Each row is a point on a landscape with many valleys, with its height.
From any point a ball takes the steepest step (drop divided by distance) to one of its 2 nearest points. It stops when none of these is lower. Distance is the straight distance between rows; heights are no part of it.
(422): [101 121 140  99 148  75 125 135 161  83 142  82 154 112 148 160  90  80
 127 120]  (h 598)
(982): [ 88 140 128 146 147 144 173 144 112 126 148 129  52  83 109 127 134 107
 145 171]  (h 580)
(47): [133 119 122 126 141 104 131 138 144 120 172  90 164 150 175 131 154 103
 125 128]  (h 209)
(458): [134 107 150 120 123 136 138 143 123  99 109 129  95  70 131 124 153 126
 113  83]  (h 380)
(171): [ 87 190 123 160 144  82 152 114 124 145 172 130 122 186 122 144 122 133
 145 197]  (h 277)
(363): [145  98 123 163 163 131  64 124  64 126  78  74 178 120 143 107 102  98
 103 152]  (h 472)
(556): [129 123 115 144 101 158 117 148 126 187 126 165 157 114 150 123 168  76
 133 157]  (h 562)
(581): [122 154 132 192 128 139  58  99  87 100 133 119 206 135 171 128 124  62
 119 156]  (h 559)
(823): [114 160 102 139 113 134 139 118 152 152 162 128 135 140 122 161 126  78
 158 175]  (h 681)
(274): [142 133  87 152 117 110 131 146 131 162 176 100 188 164 185 120 171 118
 146 144]  (h 284)
(326): [144  91 165 100 148 121 108 172 137 129 136 108 116 151 110 168 148 126
 120  90]  (h 374)
(762): [155 106 158 136 139 172 111 152 101 140 101 185  66  92  87  93 146 136
 100 124]  (h 165)
(297): [143 105 124 175 147 166 112 140  89 108 142  72 142  73 160 115 134  70
 128 154]  (h 303)
(250): [152 124  72 119 117 123 167 166 136 198 133 175 119 153 119 114 114 147
 112 158]  (h 338)
(876): [137 183 137 174 131 117  60  82 115 128 132 146 193 167 124 133 134  67
 139 162]  (h 532)
(58): [144  91 149 118 149 162 125 189 123 143 162  97 104 140 118 151 164  92
 137 135]  (h 253)
(389): [144 125  96  92  99 112 151 166 149 162 109 205 136 155 132 120  83 150
  93 132]  (h 297)
(583): [128 118 108 147 123 127 117 115  94 147 123  78 198 108 154  89 151 116
 119 128]  (h 106)
(699): [121 163  81 144 125 102 145 120 141 170 182 123 147 167 156 117 159 145
 140 161]  (h 337)
(842): [123 156 107 121 113  88 109  76 152 129 118  97 211 141 140 118 118 121
 124 124]  (h 319)
(473): [129  93 127 156 112 170  99 131  84 116  96  70 181  92 150 109 132 100
 120  92]  (h 308)
(588): [136 118 119 140 151 134 170 177 116 127 135 158  42 142  74 130  92 185
 113 128]  (h 496)
(4): [115 160 167 129 141  82  96 116 108 139 118 176 170 159 141 119 139 119
  89 158]  (h 521)
(777): [110 148 148 160 147  90 112 140 118 102 191 150 133 155 175 136 159  83
 112 154]  (h 404)
(853): [131 148 108 163 152 126 136  98 107 153 168  93 127 108 137  72 164 156
 134 150]  (h 342)
(547): [ 84 124 148 139 153 114 166 140 109  91 139  80  64  59 108 134 128 100
 137 136]  (h 647)
(840): [130 153 101 165 101 166 136 138 148 172 149 174 111 113 136 145 156  70
 154 187]  (h 622)
(295): [125 115 108 131  95 170 147 152 123 159  96 174 118  82 142 112 152  93
 115 136]  (h 497)
(418): [154  96 190  82 141 156  84 149 145 116  93 115 134 153 101 171 131 133
 144  74]  (h 462)
(187): [137 101 152 137 118 156 146 180 120 102 132 232  80 116 178 109 131 128
  94 115]  (h 143)
(549): [134  99 109 131 132 107 123 160 125 135 140  72 185 147 167 142 118  74
 116 141]  (h 77)
(537): [129 139 146 135 132 140 102 111  87 142  66 174 101  67 102  85 142 130
 100 126]  (h 265)
(481): [115 159 112 124  90  96 151 139 168 104 150 226 130 129 168 139 117 109
 100 135]  (h 224)
(502): [158 136 107  98 142 105 125 112 125 161 131 123 120 181  96 110 121 223
 120 133]  (h 177)
(327): [150 152 176 133 135 167  73  87 131 144 106 176 145 165 108 149 128 126
 168 140]  (h 341)
(594): [106 171 130 142 161 103 123  90 113 159 164 113 137 197  90 143 126 158
 158 185]  (h 195)
(710): [137 113 133  73 102 140 129 114 188  86  94 119 117  99 120 159 104 136
 162  54]  (h 628)
(205): [158 150 152 125 144 151  99  80 131 131 108 180 118 163 115 116 105 178
 140 138]  (h 242)
(506): [134 127 126 121 128 115 136 133  97 111  89 157  90  57 119  90 155 125
  92 107]  (h 328)
(465): [136 138 116 149 135 141 122 104 107 157 118 123 127  94 108  76 148 162
 129 136]  (h 408)
(239): [126 133 136 102 169  95 131 104 127 167 151 106 124 208  83 137 125 210
 150 155]  (h 82)
(282): [141 115  79  91 100 105 167 152 148 125 113 126  91  97 126 106 129 172
 103  74]  (h 759)
(469): [112 113 125  83  69 141 111 127 167 135  87 111 203 118 133 164 108  80
 131  92]  (h 530)
(931): [129 134 105  92 138 128 191 140 152 128 143 120  86 186  88 158  44 206
 144 134]  (h 339)
(335): [161 115 148 130 135 158 119 115 106 127 109 180 107 146 133  86 129 191
 114 107]  (h 153)
(937): [153 126 102 123 119 171 116 109  99 150  90 118 107  93  84  91 151 173
 136  98]  (h 484)
(112): [122 130 132 179 165 137 127 113  94 100 186 103 107 102 144 103 165 119
 135 159]  (h 252)
(717): [109 118 136 122 169  85 145 134 114  90 143  54  96  87  90 132 129 124
 126 105]  (h 678)
(218): [114 130 120 122  78 121 111 105 162 106 121  91 220 129 165 153 111  93
 140 102]  (h 421)
(211): [101 174 110 173 133  95 132 127 129 139 198 145 114 169 162 136 160 117
 126 180]  (h 343)
(119): [145 110 158  87 125 162 106 136 174  93  95  85 137 113 116 178 103 109
 161  82]  (h 561)
(625): [122 116 136 133 173 104 160 164  96 126 142 115  40 164  78 128 124 205
 103 120]  (h 546)
(443): [130 101  76  94  51 139 172 165 148 147  78 143 114  96 117 122 135 152
 116  65]  (h 733)
(841): [145  83 102 139 139 121  83 151  95 117 100  64 176 121 160 144  99  71
 122 147]  (h 283)
(898): [127 118 164 116 125 128 106  85 140  81 111 103 163 102 146 129 125 130
 137  73]  (h 595)
(230): [150 164 152 119 123 169  80  51 166 113 108 105 168 153 112 153 112 131
 184 122]  (h 454)
(133): [132 121 145 158 150 161 134 126 114  85 170  62 103  79 143 128 137 106
 153 146]  (h 123)
(420): [140 143 154 119 144 141 105  62 144  93 105  92 146 113 110 132 103 129
 174 113]  (h 529)
(92): [139  94 131 131  84 184 143 160 111 128  94 158  91  61 145  99 162 112
 116  93]  (h 442)
(666): [ 95 124 164  67 155  66 150 142 163  87 129  89 122 133 109 184  91 104
 129 112]  (h 531)
(1013): [127 125 144 180 143 156  88 122  85  98 141 119 174  88 185  95 139  68
 121 157]  (h 443)
(850): [109  89 139 138  85 169 122 142 115 128  82 120 161  75 131 122 137  81
 119  76]  (h 465)
(520): [ 98 125 128 158 143 104 178 177 114 135 182 143  72 112 148 124 147 120
 123 179]  (h 520)
(91): [112  67 145  99  73 161 108 158 141 147  80 111 186 114 117 156 125  92
 130  61]  (h 581)
(989): [ 95 165 116 150 123 151 184  93 151 116 151 114  72 126 102 164 104 142
 180 175]  (h 683)
(50): [106 111 135 135 156 137 164 175 105 150 157  77  81 144 104 157 141 116
 146 149]  (h 385)
(808): [150  97 138 147 117 187 124 172 141 151 174 111 131 133 148 158 169  82
 148 151]  (h 110)
(540): [136 169 112 114 124 124 106  51 161 122 147 105 160 172 111 139 123 152
 165 142]  (h 533)
(464): [132 160 177 158 130 152  53  71 129 118  99 157 192 150 125 153 127  81
 158 144]  (h 445)
(82): [126 108  87  74  56 142 158 142 173 119  48 143 118  79 102 132  94 155
 110  42]  (h 704)
(887): [104 124 170  83 161  78 140 135 167 110 147 115 110 183 107 176 104 143
 144 135]  (h 466)
(13): [135 148 102 143 131 113 103  80 113 163 112  94 211 132 129  91 136 140
 133 133]  (h 231)
(952): [122 151  82 105 104  85 164 140 169 138 123 189 134 138 152 122 101 133
 104 143]  (h 260)
(222): [160 101 155 154 128 181 128 148 108 119 105 207  77 120 137  98 124 164
 101 109]  (h 81)
(202): [152 103 118 113  99 195 126 148 164 147 132 105 133 124 125 164 148  93
 173 137]  (h 263)
(104): [144 122  77 132 118 151 163 152 128 191 155 127  87 138 117 115 132 152
 143 160]  (h 386)
(560): [135 113 111 126 136 146 178 159 143 139 161 149  61 138 108 130 110 147
 135 156]  (h 444)
(153): [130 131 173 145 163 116  59 110  82 113  91 114 194 108 128 118 100  93
 108 138]  (h 599)
(269): [155 105 106 135  90 180 120 123 101 167  59 148 123 131  64  86 136 200
 112  77]  (h 560)
(434): [125 131 160 120 181  88 136 111 101 107 134 134  54 143 105 123 118 199
 116 114]  (h 596)
(897): [116 168 121 122 131  90 127  68 166  92 163 109 135 154 145 143 122 145
 154 135]  (h 586)
(814): [114 145 127  88 144  88 162 113 177 119 146 141 101 202 114 166  65 183
 140 137]  (h 403)
(20): [106 103 125 132 157 105 171 199  92 173 173 115  95 143 117 127 158 112
 105 165]  (h 471)
(553): [131 127  88  85 112  51 153 141 135 134  91 120 120 119 124  96 129 180
  87  88]  (h 781)
(212): [156 121  80  96 128 131 166 143 141 157 137 132  89 178  81 126  89 219
 133 123]  (h 264)
(948): [121 124 119 123 117 124 156 165 135 111 157 218 100 124 179 105 127 114
  92 140]  (h 183)
(160): [108 126 164 118 173  66 137 123 110  91 125 105  77 106 110 117 134 157
 107  96]  (h 635)
(453): [129 126  96  80  66 133 163 105 180  79  91 138 116  94 137 137 110 156
 128  47]  (h 669)
(532): [117 128 177 106 123 100 100 105 107 124  92 193 157 151 147 106 135 150
  81 117]  (h 564)
(314): [110 152 154 151 124  90  80 122 120 123 149 177 176 168 173 132 160  82
  96 149]  (h 470)
(961): [128 124 180 132 143 138  94  99 108  99  96 120 159  95 134 106 133 103
 113  99]  (h 648)
(603): [102 180 101 155 128 102 168  79 153  98 165 135  95 132 137 140 112 145
 151 149]  (h 632)

Call two points neighbours if one is among the 2 nearest of the other. Go from one point of each pair to the other, from neighbour to neighbour, staying as low as possible. Name the highest point that can't be avoided.
(133) / (222) | (581)
(808) / (230) | (717)
(222) / (230) | (961)
(239) / (549) | (211)
(239) / (222) | (532)

Two balls start at each pair of points below. Name the first point that both come to, or write -.
(389) / (556) | (222)
(887) / (4) | (239)
(840) / (982) | -

For each start below, name every point that the ball comes to, in order.
(717) | (160) (434) (625) (588) (560) (104) (250) (389) (952) (481) (948) (187) (222)
(876) | (464) (327) (205) (335) (222)
(666) | (887) (814) (931) (212) (502) (239)
